Points on a hilly landscape, in no order, each with its height.
A ball rolls from a point to the lowest of its 3 nearest points, and stops where none of them is lower. Distance is the straight distance between rows; heights are no part of it.
(1037): [-25  -3  -5  12  -3  10  10  -9  32  20  -9 -15 -15 -13  11   2  16   7
  10   3  -7 -11   8   1  37 -28   9 -46]  height 369
(462): [  5  -6  18   2   9  21  -4  -6 -16   3  16  22 -10 -16   2  -2  -7  -1
  10 -10   6 -10   3   1 -13  11  -4  13]  height 413
(285): [ -9  18 -21   8  -1   5 -21 -13  22  -9   0  -8 -21   6  12  15   6  21
   8  -9   5  10  -1   8  15  -5  13 -25]  height 461
(582): [  9 -10 -14  -1  -3 -49  16   9  11  12 -28 -26  53  19 -23 -13  -3 -22
 -19  16 -14  -9 -24   6  -2  -6 -29   5]  height 368
(229): [-31  21   7  -1  -3  43 -10 -13   9  -7  17  28 -27 -27  29  22  18  30
  12  -9   0   9   3 -15  16   7  42   1]  height 434
(1082): [-12  22 -11   3  -3  20 -28   5  19   1   0  15 -25 -10  15   8  -3  30
  12  17   2   1   0   4  18   5  24 -20]  height 185
(485): [-20  20  20   7  -4  49 -24  -7  13  12  -2  45 -30 -11   1  10  18  33
   4  15   4   0  19 -31 -13   6  36  15]  height 344
(466): [-31   4   8  15 -11  24  12 -12  -6   0  14  13 -28 -19  15  19   5  12
  14 -24   1  21  18  -3  11 -17  10 -17]  height 322
(1656): [-19  17 -23  13  -6  -9   1  10  27   4 -28 -34 -10   6  12   4  -3   7
   5  -4  14   5   7  10  37  -5   5 -36]  height 425
(663): [ -6  -1  -1  15   5  -5   0   4   8  31   9 -15   3  -1 -11 -18   0   8
   1  15  -8  -8  11  -5  14   6  -2  -5]  height 271
(8): [ 22  -8  23  -5  16  28   7   5 -26  -6  17  19  -8  -6  -6 -13  -7  -7
   6 -11   2  -9  -1 -16 -25  15   6  32]  height 421
(178): [ 19 -12  11   3  21  -6  16   6  -8  -1  20  -8   9 -12 -27 -11  -4 -24
   8  -5 -16 -17 -11   0 -12 -11 -29  17]  height 506
(809): [  1  17 -16  -5  -9  -9 -30   1  12 -24 -18  -7 -22  17   5  11  -3  15
 -12  20  10  13  -4   3  13   8  10 -16]  height 289
(1747): [ 10   6 -19  -3 -12 -36 -30   5   6  -4 -28 -22  13  34  -4 -13 -14   0
  -8  21 -11   6   2  10   4   6  12  -3]  height 239
(314): [ -8   9 -12  -3   0  -5  -9   0  21  23  -3 -19  -4   0 -10 -14   9   9
   6   6  -3 -12  14  10  29  -7   9 -38]  height 333
(405): [  1 -20  29 -29 -14  42  19 -17 -29   4  32  38 -34 -21  17  -2   0   2
  32 -34   3  16  17 -34 -21  19  30  26]  height 900
(799): [-35  27 -15   6   0  40 -30 -18  20  12  -3  31 -26 -30  17  16  24  42
   6  10  -7   9   5 -21  25  -9  27 -16]  height 445
(248): [ -7  19   3   8 -12  14 -24  19  36  19 -23  -6  -4  -4 -17 -10  22  19
   1  21  -5  -5  22 -10  26  -4  27 -34]  height 156
(458): [  8 -18   8  11   0  -4   8   9   0  18  10 -11  13  -1  -9  -2  -8  -6
  -4 -14  -8 -10  11   6  -6  -6 -14  -2]  height 340
(1673): [-34  20  -1   4  -6  25  -5  -1  24   8   8  -1 -23 -25  15  15  15  25
   1   3 -10   9  21 -14  24 -10  20 -33]  height 14
(107): [-13 -21  17  22  -9  -7  12  13  14  22   4 -28   7  -5  -6  -4  -1  -7
   2 -24   4   9  15  17   8 -23 -27 -22]  height 471
(1701): [ 34 -16  14  -4  20   0   4   6 -31 -14   5  10  22 -13 -19  -6  -2 -31
  -6  -3 -12 -21 -16   0 -29  -2 -27  26]  height 539
(123): [ 20  -1 -34 -14  -8 -26 -14  10 -15  -9 -31 -16  18  46   1 -14 -13 -15
 -16  34  11   5 -19  23 -24  13 -18  15]  height 193
(436): [-21  18 -26   0 -17  -1 -14   2  49  22 -17 -24  -9   0   7 -21  -5  11
 -11  10 -18  -6  23  -2  41 -17  17 -57]  height 384
(1559): [-22   2   8 -18   5  46  14 -15  -9  12  28  48 -29 -11  17   2  12  24
  18 -15   1  27  13 -46  -3  16  28  27]  height 513
(1250): [-14 -22  34   2 -10  25  16   3 -19   8  25  19  -7 -25  -3   2  -5  -6
   7 -20   3   0  20 -16 -18  23  16  20]  height 598
(821): [  7  -6 -34  -2 -21 -63   1   2  14  -4 -43 -31  25  46  -9 -31 -14  -2
 -22  24   5  -5 -13  19  16   1  -7 -21]  height 385
(1112): [ 32   4   9  -9  10 -13  -3  21 -20  -6  10  -1  10  -2 -14  -5  -6 -15
 -17   5  10  -5 -18   5  -3   9 -10  15]  height 467
(139): [-34   0   5   7 -11  36  11 -10  15  14  19  14 -19 -30   8  10  21  18
   9  -4  -4  12  16 -16  18  -3  28  -1]  height 149
(397): [ 27  14   5 -10   1  -8 -20  24   0  21 -28  11  19  -2 -17 -19   5  17
 -13  42 -16 -22   5  -4  17  12  17  17]  height 212
(811): [ 32  -4 -11  -8  11 -23   0   1 -24 -18   0  -4  28  29  -2   3 -17 -27
  -4  -1  -1   4 -18  26 -11   8 -14  12]  height 409
(1605): [  9  -1  15   5   6  22 -18   2   3  -3  13  18  -5 -12  -1  -3   7   9
  14  -5  -9   2  -3   1 -12   7   6   9]  height 251
(357): [-18  27  -6   9   1  35 -20 -14  11  -1   9  28 -31  -8  16  17  11  19
  18   3  15   0   6   0  10   0  17 -23]  height 319
(649): [  6 -17   5   9  17 -31  20  21   0   6  -4 -27  32  -2 -21 -13   0 -25
 -10 -11  -4 -12 -13   8  -9 -13 -33  -2]  height 486
(66): [  8   6   6  -5   9  -7 -15   5  -1  -9 -15  -3   2   9  -9   1  -7  -9
   9  12   6  -3   0  10   3  19 -13  -5]  height 261
(1229): [ 17   2 -16  -7   4 -45 -13   6 -16 -12 -28 -12  31  25 -17 -18 -16 -21
 -22  30 -10  -6 -12   8  -7   4 -11  13]  height 173
(1052): [-47  -9   1  11  -3  26   1   5  26  24  10  -3  -4 -25  13 -15  22   5
  13   3 -24  -2  22  -8  33 -22  20 -21]  height 388
(1289): [ 12  10 -17  -5 -12 -29  10   3  -2 -11 -14 -26  13  34   7   7 -13   1
  -6  12  26   1  -7  25  -6  10 -13   0]  height 211
(711): [  8 -20  12   9  19 -36  19   2  -8 -11   1  -5  40 -27 -29  -4 -11 -20
  -9 -15 -27 -39 -22  -3 -20  -5 -43  19]  height 543
(1732): [-22  31 -38   1  -7  -6  -9 -13  20 -20 -23  -6 -33   5  23  21  22  19
  -4   9  -4  16 -13   0  20 -12  18 -39]  height 525
(550): [-13  22 -28   8 -15 -12 -11 -11  25 -32 -22 -12 -27  27  37  39  -4  15
  13   8  21  29  -9  12  13  -9  17 -37]  height 201
(251): [-25  -9  12  -3  -3  10  16  -7  -2 -23  29  -9 -25 -13  31  20  -8 -14
  14 -35  22  24  -5   4  -2  -3 -13  -9]  height 187
(1085): [  0  18  -3   6   0  16 -19  -3   4 -16   5   5 -21   2  14  13   6  12
   7   1  30  14  -2   1   7   1  10 -12]  height 349
(681): [-21  -5  15  -8 -14  39  26 -29 -23  11  32  30 -31 -34  12  11   7   7
  25 -48  -6  22  17 -42   3  16  29  26]  height 159
(853): [ 24 -14  14   1  14 -23  21  22  10   3  10  10  42 -19 -36  -7  -3 -20
 -10   9 -23 -25 -15  -6 -18  -9 -28  26]  height 150
(472): [ 15 -14 -24  -2 -11 -45   5  12  16  27 -30 -40  21  34 -10 -19  -1   0
  -6   8   4   1   0   9   6   6 -24 -18]  height 453
(368): [-22  16 -12   9   1  25  -7 -24   0 -14   8   3 -36 -22  29  30   3  18
   5  -3  18  12  -7  -8  20  -6  15 -29]  height 497
(1488): [ 15 -18 -19  -8  -7 -61   4  -8  -1   6 -35 -32  33  32  -6 -17  -5 -10
 -19  22  -2   1 -17  18   6   1  -5 -13]  height 411
(1725): [ -3 -12  14  -9  -7  35   7 -20 -14  -7  36  24 -29 -15  27  20   2   8
  26 -35   4  21   0 -21 -11   3  17   8]  height 736
(1113): [ 34 -22  28  -8   7  -3  13   0 -29 -13  32  14   2 -13 -16   2 -10 -19
  13 -25   5 -11  -6  -3 -30   4  -7  20]  height 734
(781): [-28  24 -20  13  10  14  -6 -27  10  -1  -2 -10 -22 -22  20  27  25  31
   0   6 -10   8  -8   0  34 -29  20 -43]  height 603
(1724): [ 13 -10 -40 -13 -11 -66  -7  -1  13   8 -46 -20  42  43 -17 -33  -7  -8
 -26  24 -10 -23 -14   5  20  -4 -19 -19]  height 348
(547): [ 11  -8 -13   3   6 -37   9  18 -12  -4  -9 -25  22  19 -13  -1 -20 -26
 -27  -1  -4  -6 -13  17  -5   3 -33   1]  height 567
(421): [ 12  22  -8 -21 -13   0 -26   3  -6 -18 -14   0 -14  20  12  16 -18   4
   3  17  15   4  -1   1 -11  13   4   6]  height 298
(1221): [ 41  15   5  -6  12  -6 -26   6 -14 -22 -24  23  26  35  -4   5 -16  -2
  -6  31  12  -2 -22  -3 -23  17   1  33]  height 326
(1424): [ 10 -28 -15  -4  11 -49   7 -14 -24  -1 -13 -27  40  23 -19 -13 -15 -34
 -20 -17   2 -11 -17  17 -17  -4 -46  20]  height 501
(1646): [ -6   0  14  -4   3  43 -16  -6   5  10  17  32 -19 -18  13  -9  12  14
  14   8   0  -7  11 -12 -13   1   6   5]  height 301
(665): [ 14  -4   5   7  -7   5 -12   3   1  -9  11  -9 -15  -1   5   4  -6   2
   7   0  10   7   5  17   6  -2  -3  -5]  height 123
(1384): [  3  -1 -35 -11 -23 -32 -16  -1  36  -8 -39 -32   6  30  -8 -21   0   1
  -5  22   4   1   9  19  21   1   2 -27]  height 302
(1294): [ 11 -19  -6   6  12 -44   8  11  10  14 -16 -26  26  16 -17 -18  -8 -11
 -12   1 -20 -14 -14  11  13 -28 -18 -15]  height 202
(1370): [ 31  10  12 -14   6 -19 -23  18   1   1 -21  10  39  16 -33   3  -6 -11
  -8  30  -8 -25  -5   6 -10   9   5  20]  height 213
(1750): [-34  28   8   4  -1  62   1 -14   5  16  16  43 -24 -21  22  17  24  34
  -3   6 -11  15  13 -30  12  -3  31   7]  height 372
(1626): [-30  15  -3 -15 -10  57  24 -50 -24  -5  39  48 -41 -33  31  18  24  14
  12 -39  -5  32   3 -55   0  14  41  14]  height 638
(258): [  0   1   8   0   5  45 -12 -18 -18 -15  21  27 -37   2  31  27   8  12
  22  -7   8  10  -1 -26   2   0  23  11]  height 500
(99): [-15 -15   0   7   2   1  -4   4  18  28   9 -17  -4 -11 -10  -5  -4   1
   4  -1 -13  -6  10   6  28 -11   4 -29]  height 337
(1467): [-18 -11  25  15  -2   6  25  -4  -3  22  43   9  -4 -37 -10   2   5   4
  13 -21 -16  -3  24 -15  12  -6  -2  13]  height 529
(729): [  9 -11 -22 -12  -4 -56   0   8  10  18 -36 -31  47  27 -22 -18  -7 -11
 -22  27 -17 -24 -21   1   0  -2 -22  -4]  height 279
(871): [-24   8  19  -2  -7  35   1   4  19  40   0  20  -3 -19 -13  -8  22  19
  10  11 -14 -12  27 -26  12  -6  22  20]  height 304
(355): [-18  37 -23  19   0  42 -29 -25   8 -14  -5  27 -36 -15  37  38  18  27
   8   0  12  12  -6 -11  20  -8  30 -33]  height 615
(1038): [  6   7 -25  -5 -14 -31  -4   6  13 -12 -32 -33  16  38  -3 -15 -16  12
 -15  10   6  19 -12  13  10  13  10 -29]  height 265
(1658): [-35   1  -7  13   2  27  19 -24  -9  -8  27   3 -29 -36  17  35   7  11
  14 -35  -4  31   0  -8  17  -7  13 -26]  height 455
(597): [ 36  -6  37 -17   3   1   6  -3 -36 -32  17  19  -7  -8   3  -3  -8 -26
  -2  -3   7  -6 -13   1 -30  19 -17  31]  height 537
(187): [-15  15   1   2 -15  20 -16  -4   8  11  -5   8 -10  -4  11   6   1  24
   6  17  -5  -7  18   0  16  -4  26 -11]  height 155
(1244): [ 12 -14  17   3   4  -7   8  -4 -17 -14  16  -4  -5  -6   4   6 -20 -17
   2 -18  20   3  -1  19 -12  -7 -18   8]  height 636
(1093): [ -8 -26  -1  18  11 -40  26   2   3   8 -11 -38  27   3 -11  -5   2 -12
 -17 -20  -1 -13  -5  10  -5 -20 -50 -21]  height 640
(1577): [  2  -4 -11   0  -5  -8  -6  15  19  17  -8 -27   4   4   8  -3  -6  -1
   1  -3  17   6   6  21   6  -8 -14 -13]  height 315
(985): [  8 -17 -11  -5   9 -47  23  11 -25 -21  -8 -26   4  36   9   3 -13 -22
 -26 -22  20  13 -23  28 -24   3 -38   5]  height 325
(944): [ 48 -15  13 -12  12  -6 -11 -10 -38 -31   6   8   5  15  13  -2 -17 -27
  -1  -3  21   1 -17   4 -22  12  -8  35]  height 637
(565): [-31  19   2   3  -5  25 -22   7  26  13 -11  10 -19 -19   4  -4   9  23
   8   9   2   0  18  -1  31  -5  29 -26]  height 97
(1507): [-27  33  -3  -4   5  45 -22 -28  12  -7   0  44 -34 -13  36  19  17  43
   8   0   1  13 -10 -25   1  12  40 -21]  height 518
(942): [  4 -29 -19   2   4 -50  34   2  -8 -11 -21 -33  35  45  -1 -15  -5 -34
 -29  -6  11  13 -10  33 -23  -5 -47  23]  height 616
(1622): [ 24   8  33 -11  -7  27 -19 -10 -12 -14  16  27  -3   7   1  -4 -11   1
  -1   7   9  -2 -10 -13 -26  29   3  19]  height 323
(604): [ 19   4  -4  -5  21 -26   6  16 -15  -2 -15   4  44   0 -22  -3  -9 -29
 -16  17 -26 -23 -18 -10 -29   1 -24  23]  height 472
(1690): [-22   3   0   7  -5  29  30 -32 -17 -13  29   9 -46 -34  24  31  -3  11
  28 -41  18  25   5  -1  15 -20  -1 -16]  height 566
(1121): [-38   9  15  -5  -4  38 -12   5  24  34   4  35 -24 -12  -3 -11  36  33
  -6  24 -24  -4  29 -33  26   2  45  -2]  height 324
(1729): [ -7  -3  24  -5   4  26  12  13  -5  14  19  36   2 -11  -9 -11   4   8
  13   5 -20  -7  10 -17  -7   2  10  16]  height 396
(753): [  2  17 -17 -10 -11  -2 -25   5   8  -7 -23   6   7  17  -9 -16  -9  17
  -3  28   1  -8  -2  11  13  15   8 -13]  height 217
(54): [ -7  -4  -5   7 -10 -18 -18  21  31  16 -33 -23   9  11 -24 -25   9  -3
  -6  16 -14 -31   3  11  21  -9  12 -22]  height 238
(445): [ 16  11  32 -13  -1  39 -25   0  -2  -6   3  30 -10  -7   7   0   7  18
  14   1   9  -3  -1 -18 -20  14  20  17]  height 259
(619): [ -9  -3  21 -13 -16  41  22 -18 -14   8  36  39 -26 -23  14  17   5  -4
  17 -26  -5  20   5 -25  -2  14  27  20]  height 639
(1721): [ -4   0   1  -7  -2  38  13 -22 -14  -8  36  10 -32 -20  29  21  -5   1
  22 -34   4  20  10 -20  -5   4  18  -1]  height 595
(149): [  5  20  18  -2   5  22 -27   0   9  -5 -11  26 -11  -8   6   4   6  18
  10  13  13  -5   9 -11  -2  10  16   8]  height 222
(587): [ 20   2  -8  -5  14 -52  -6  19   3   4 -28   0  41  15 -30 -19  -8 -20
 -23  31 -22 -27 -30   6  -8  -8 -12   8]  height 254
(90): [-23  11   4   5   0  39  -7 -15  18  -3  -6  21 -30 -10  17   8  11  29
   9   6  -2   4  10 -14   8   6  41 -12]  height 406
(337): [ 26 -20  -4   1  13 -17   6   7 -22 -15  12  -3  14   4  -5  -8 -14 -25
 -10  -9   6   5 -10  20 -24  -8 -18  10]  height 489
(424): [  3   0   5   2   2  11 -17   8  -1  18   9  -6   6  -1  -1  -6 -10  -4
   5  15 -11  -9   8   8  10   5  -2   5]  height 210
(618): [ 27 -26   1 -16  19 -26  13  -4 -39 -21   1 -17   4  11 -11   5 -14 -40
 -18 -21  13  11 -16  15 -26   2 -28  26]  height 536
(409): [-51 -10  19   6  -6  34  32 -10   3  38  42  10  -4 -29 -16 -14  16   1
  10 -16 -28  -1  35 -37  27  -6  20  27]  height 400
(638): [ 13  11 -23 -17 -14 -22 -27 -12  -3 -28 -28 -14   5  47   4  17 -18  -3
  -6  11  21  24 -14  19  -9  27  10   8]  height 113
(1007): [-20 -15  13   9 -14  13  24 -16   3  -3  38  -1 -35 -28  15  18  12  -6
  15 -28  13   7  19  -1   3 -12   0  -5]  height 546
(271): [ -3   4 -13  20  -6  -7  12  -9   4 -14  14 -11 -12   4  21  21  -2   7
   7 -20  22   6   6  19  -2 -12 -14 -20]  height 606
(1521): [  2 -21 -32  -8  -9 -79  16   0  -1  -6 -25 -43  42  63   2 -17 -20 -10
 -29   2  11  13 -23  18 -14  -5 -32  16]  height 642
(1135): [ 29 -18   9  -2  27 -25  29   8 -22 -26   3 -27   5  11  -3   5 -12 -20
  -8 -29   6   4 -11  14 -28   8 -37  12]  height 544
(429): [ 14 -22  10  15   9 -31  19  17 -16  -5   3 -16  23  -9 -13  -7 -22 -33
 -11 -24  -2 -13   2   8 -15 -13 -50   9]  height 664
(1028): [ 20 -10  23  -1   2  27  16   9 -19   4  15  14  -3 -21  -9  -9   2 -14
   2  -3  -5  -8  -3 -14 -16  13   0  26]  height 82
(763): [ 47   4  14 -11  13   4 -21   6 -19 -19 -10  26  18  18 -12   6  -4 -19
  -3  15  12  -7 -18   3 -22  15  -3  37]  height 296
(380): [-22  16 -34  -2 -13  -5 -18  -3  35  -3 -18 -27 -27  -4  14  12  13  33
  -9  16  -6  -6   3   4  38 -10  14 -56]  height 438
(949): [ 34   0  13 -17   3 -15   0  14 -10   8 -14   7  28  -7 -25 -14  12  -8
  -3  35 -10 -22 -18 -10  -8  -5 -19  22]  height 166
(1477): [ -7 -21   8   8   7 -11  24  19   6  15   7 -18  22 -13 -17 -14   0 -15
  -1 -21 -12 -26   7  10  -7 -18 -30  -4]  height 473
(778): [ -3  10  -4   8  -3 -12 -28  18  33  18 -29  -4   7  -5 -15 -36  17  17
 -12  33 -16 -22  23  -2  15  -3  25  -4]  height 196
(1265): [  2   2 -22   1   0 -32 -15   6  -4 -11 -19 -15  17  24 -11 -11 -11   3
   5  22   0   1  -8  12   4  15  -5  -1]  height 219
(1118): [  1  10  16 -11  -5  35 -24 -15   5  -8  -1  40 -28  -9  21  29   5  21
   9   9   5   2   5 -30 -10   6  25  -4]  height 288
(36): [ 27  -7  -8   1  -4 -19  -8   0 -18 -39  -9 -22   2  21  17  21  -5 -18
  -7   3  21   7  -9  30 -15  13 -15  16]  height 327
(1510): [ 11  -2  13  10   5  -3 -20  13  17  16  -8  -2  17   7 -30 -21   8   0
   8  21  -9 -18   2   5  -6   2  10   9]  height 157
(447): [-18  25  11 -10 -15  20 -22  10  13  13 -19  41  -5  -9 -17 -16  13  37
  -2  28  -1 -15  20 -16  -4  12  35   1]  height 303
(1079): [ 15  -8  18   5  13   4   4  12  -3  11   1  19  15 -10 -20 -25  14  -3
  -5  29 -18 -28  -7 -13 -16   2 -11  13]  height 107
(1048): [ 10   7  -6 -11  -6 -21 -14  25  17  18 -14 -16  23  20 -21 -18   3  -4
 -14  22   3 -12   3  -3  18   4  -3 -15]  height 278
(32): [-47   2  14  12 -12  40  27 -20   4  32  27  25 -16 -26  -2  -2  16  19
  23  -7 -19   5  16 -29  21 -14  31  13]  height 273
(1634): [ 20 -16  -3  10  20 -19   6  12  -8  10  -3   4  35 -10 -32 -15   8 -11
   0   7 -20 -24   0   1 -15  -6 -19  13]  height 318
(77): [ 13 -11  20  -2  14  -3  19   3 -29 -28  13  -3  -8   0   3   3 -12 -28
   3 -20  13  -2 -18   6 -31   4 -21  15]  height 689
(1290): [ 15 -20  -5   3  20 -54  22  10  -1  -7 -22 -25  43  26 -19 -22  -7 -33
 -26 -23 -13 -11 -18  19 -21 -18 -47  12]  height 186
(1051): [-25   5  21   6  -9  39  23 -29 -12  12  45  29 -28 -37   3  19   5   2
  14 -28  -6  16  20 -19  12 -10  29  16]  height 628
(117): [ 28  21  14 -19   9  11 -26   1   2 -21 -14  30  13  20  -4  -2   1  10
  -8  31  17  -6   2  -9 -23  27  11  25]  height 342
(634): [-18 -17  -4  -3   6 -14  19  17  31  31  -2 -36  19   0   2 -18   8  -6
  -6 -28 -12 -13   4  14  20 -14 -29 -27]  height 554
(10): [ 32  14   8 -14   0  -1 -19  12 -20 -10 -14  12  23   9 -11   8 -12 -21
   0  22  11   1   0  12 -22   7   0  22]  height 328
(464): [-13   2  15  -7  -3  41  14 -17  -8   2  35  25 -25 -27   3   5   5  -6
   7 -18   3   9  12 -32 -14  10   9  -2]  height 116
(440): [ 24 -14   2   7  23 -32  11   5 -16   6  -6 -16  33   4 -28  -1  -7 -32
 -11  -2 -12 -29 -27  11 -17  -6 -28  15]  height 545
(352): [ 16  11 -20 -10 -13 -20 -14  -4 -27 -31 -15 -17   8  44  12  -6 -18  -7
 -13  15  20  15 -14  14 -14  11   1  12]  height 158
(1572): [ 20 -13   3   1  12 -20  12  -3 -26 -27   1 -21  -1  26   7   3 -32 -22
 -15 -30  22  13 -11  28 -21  18 -24  13]  height 440
(1230): [ 19  14  17  -4   4   5 -18  11  -5   6   0  19   0  -9 -17 -19   3   5
   3  21   1 -11   2  -9 -13  25  15  23]  height 224
(209): [-49  -7   6  19  -8  18  29 -13   8  26  26  -4 -21 -38 -11   0  18   5
   9  -8 -18   9  28 -21  29 -18   7  -9]  height 286
(1058): [ 16 -11  21 -18   6  24  -5  -6 -16 -15  26  23 -16 -20  19   8  -6  -2
  13 -18  20  10   1 -11 -18  14  16  19]  height 93
(226): [-33 -18   5  18   5 -13  27   5  22  12  -1 -24  -7 -16   5   4   2 -12
  -5 -42  10  20  21  15  12 -28 -32 -29]  height 538
(959): [  1 -16  12   6   8 -14  13  12   6   1   7 -12  20   5  -3  -9  -9  -3
  -9  -5   8  -4   1  21 -12 -10 -35   4]  height 403
(1091): [ -8  11   9   2  -6  22  -8   8   2   3   7  -2 -17 -12  11   3   2  10
  21   7   7   1   5  24   7  -7   2 -23]  height 297
(1128): [ 46   6  15  -9  24 -21  -8  14 -23 -13 -17  13  32  15 -18  -7  11 -17
  -8  33  -1 -15 -19  -5 -31  -1 -13  30]  height 234
(1245): [ 19  -2 -11 -16   2  -5 -12  -3 -22 -27  -7  -6 -18  22  12  10 -15 -10
  -1  11  11  14 -10  21 -15  20  -4  11]  height 233
(1475): [  2 -22   0   8   0 -27  15   6  -7  -5   6 -19  -5  16   5  -3  -8 -25
 -14 -20   9   6  -1  27   2 -13 -24  -9]  height 175
(311): [ 16  10   1  -6   5  22 -21 -16  -4 -30  17  15 -17   0  23  19   2   4
  19   0  22   8  -9 -18 -17   9  14   5]  height 641
(95): [  5 -24 -16  -9   9 -57  18  15  -5  14 -22 -25  50  20 -19 -17 -12 -28
 -28 -15 -13 -18 -12  11  -4 -21 -39 -14]  height 171
(1614): [-14  25 -31   1  -4  13 -16  -7  12 -26  -6  -9 -25   4  33  32  -3  17
   1   7  11  21  -4  13  18   7  19 -30]  height 490
(197): [-35   7   9   1 -13  42  17 -20  -5  31  25  40 -18 -21  10  12  11  19
   9  -2 -21  22  14 -27   6  12  49  19]  height 386
(591): [ 32  15  10  -6   8 -21 -18  15  -2  23 -36   7  37   9 -24 -18   6  -3
  -8  42 -28 -35 -11 -11  -3   2  12  21]  height 228
(651): [ 24  -7  22 -14  12   2 -10   9 -29 -16   2   3   1   0 -20  -2 -13 -15
   0   5   0  -5 -10  -2 -24  15  -8  31]  height 381
(25): [  1   9   9  -4   4  23 -27   8  12  14   3   8  -4 -10  -4  -4   3  16
  11  16   1  -9   0  -9   1   6  19   4]  height 200
(523): [ -2  -2   4   1  -3  31  -5  -1   5 -26  19  18 -32  -1  27   8  -8  -4
   9 -15  19  10   0  -2  -1   5  11  -4]  height 547
(747): [-27   2  10   2  -6  34   3   1   8  19  22  16  -4 -32   2  -9  19  14
  13  -3  -6  -4  19  -5   5  -2  10   4]  height 235
(1612): [-16  -5   7  -4  -7  48  34 -17 -10  26  37  13  -6 -34  -3   6   3  10
  23 -17 -14  15  26 -16   7   3  16  24]  height 749
(342): [ -1 -27  -9  12  19 -66  45  16  -3  10 -18 -31  62  28 -26  -7 -11 -24
 -38 -37 -19 -17 -32   8  -5 -31 -59  12]  height 654
(928): [ 29  -2  -5   7   9 -37   4  17  -8  -1 -23  -6  45   9 -35 -15  -9 -22
 -13  10 -19 -22 -18  -3 -18  -7 -26   8]  height 374
(1053): [ -9   7 -18   3  -7  -5  -6   7   9   1 -18 -22  14  16  14  -1  -4  13
  -4   2  16   2   9  23   8  -3 -10 -11]  height 370
(1466): [  5 -15  -2   8   8 -18  25  -5   2 -23   4 -21 -19  11  22  18  -3 -15
   8 -34  25  15   2  30  -2  -7 -22  -8]  height 454
(273): [-40  -6  -9  32   1  15  19 -21   0  -6  20 -24 -25 -17  20  22  16  21
   5 -34   0  22  12  11  29 -24   1 -29]  height 552
(636): [ -6  -3  28   6   1  24  27  13  -7  26  43  13   3 -28 -25 -12  14  -1
  11   6 -20  -9  14 -21   0  -2  -4  21]  height 488
(1619): [  7   3 -15  -2 -11   9   2 -20  -1 -23 -10 -20 -22   9  24  19 -12   1
   7 -27  23  27 -11  25  -2   1 -10 -17]  height 647
(1715): [-16  15  -8   1 -10  32 -16  10  19  19   8  20  -5 -17 -15 -19  13  23
   9  12  -5  -6  23 -14   8  -6  12   4]  height 282
(469): [  9 -10 -21  10  -6 -45  20  13   1  13  -5 -29  30  31  -5  -9 -20  -7
 -20   2  -4   3  -9  22  -5  -1 -39  -4]  height 519
(1459): [ 11  10  -5 -11  -5  -5 -21  11  17  25 -18   2   4   0 -16 -23   1   7
  -2  38 -14  -8   3   4  16  16  21 -15]  height 188
(1251): [  0  14 -38   1 -17 -33  -7  -1   5 -25 -25 -26 -15  44  15  13  -4   5
   4   6  22  18  -5  11   6   6   5 -27]  height 320
(530): [ 17   0 -22 -13 -10 -54  -9  10  -3   7 -41 -20  39  22 -28 -20  -5 -16
  -8  30 -14 -23  -9  -5   4   2  -8   5]  height 221
(379): [-23 -10  -4  29   1  -2  31   3  13   0  15 -31 -18 -20   8  25   1 -10
   2 -38  13  17  11  21  10 -26 -14 -24]  height 597
(118): [-35   7 -14   3  -4  45  10 -42  -8 -27  28  20 -36 -30  35  29  18  18
  11 -24   0  32   0 -10  13 -14  14 -14]  height 542
(953): [-34   0  -1  14  -8  43 -14  12  31  28   5   2 -18 -30   2 -17  25  25
  -6  28 -35 -17  22 -21  36 -11  37 -15]  height 352
(1422): [ 34 -10  14  -8   3   2   0   1 -20 -25  12  12 -16   6  12   7 -21  -4
  -3 -20  21   9  -2   2 -37  18  -3  16]  height 719
(286): [-10  -9  15  27   0  19   8   9  11  11  25   1  -8 -22  -6   6  -4   7
  16  -3   6  -2  16   8   3  -8   3  11]  height 367
(398): [ 20   2 -30  -4  -9 -45  11   9 -21 -20 -18 -24  20  48  11  13 -15 -17
 -11   1  14  18 -20  32 -24   9 -21  18]  height 262

Where does a ball stop that starts at each point below?
(337) | (638)
(54) | (1673)
(799) | (1673)
(368) | (1673)
(1507) | (1673)
(1521) | (1229)

Call two points neighbours if one is among the 3 nearest of the other. Go from one point of each pair to the other, from neighbour to neighbour, staying as low as possible. Name the highest point that can't be avoided.
(550) / (1058) | (462)
(1475) / (25) | (959)
(95) / (1079) | (582)
(681) / (1058) | (1559)
(853) / (638) | (1634)
(464) / (1475) | (1250)
(1079) / (550) | (1251)
(638) / (1229) | (123)
(1459) / (1673) | (778)
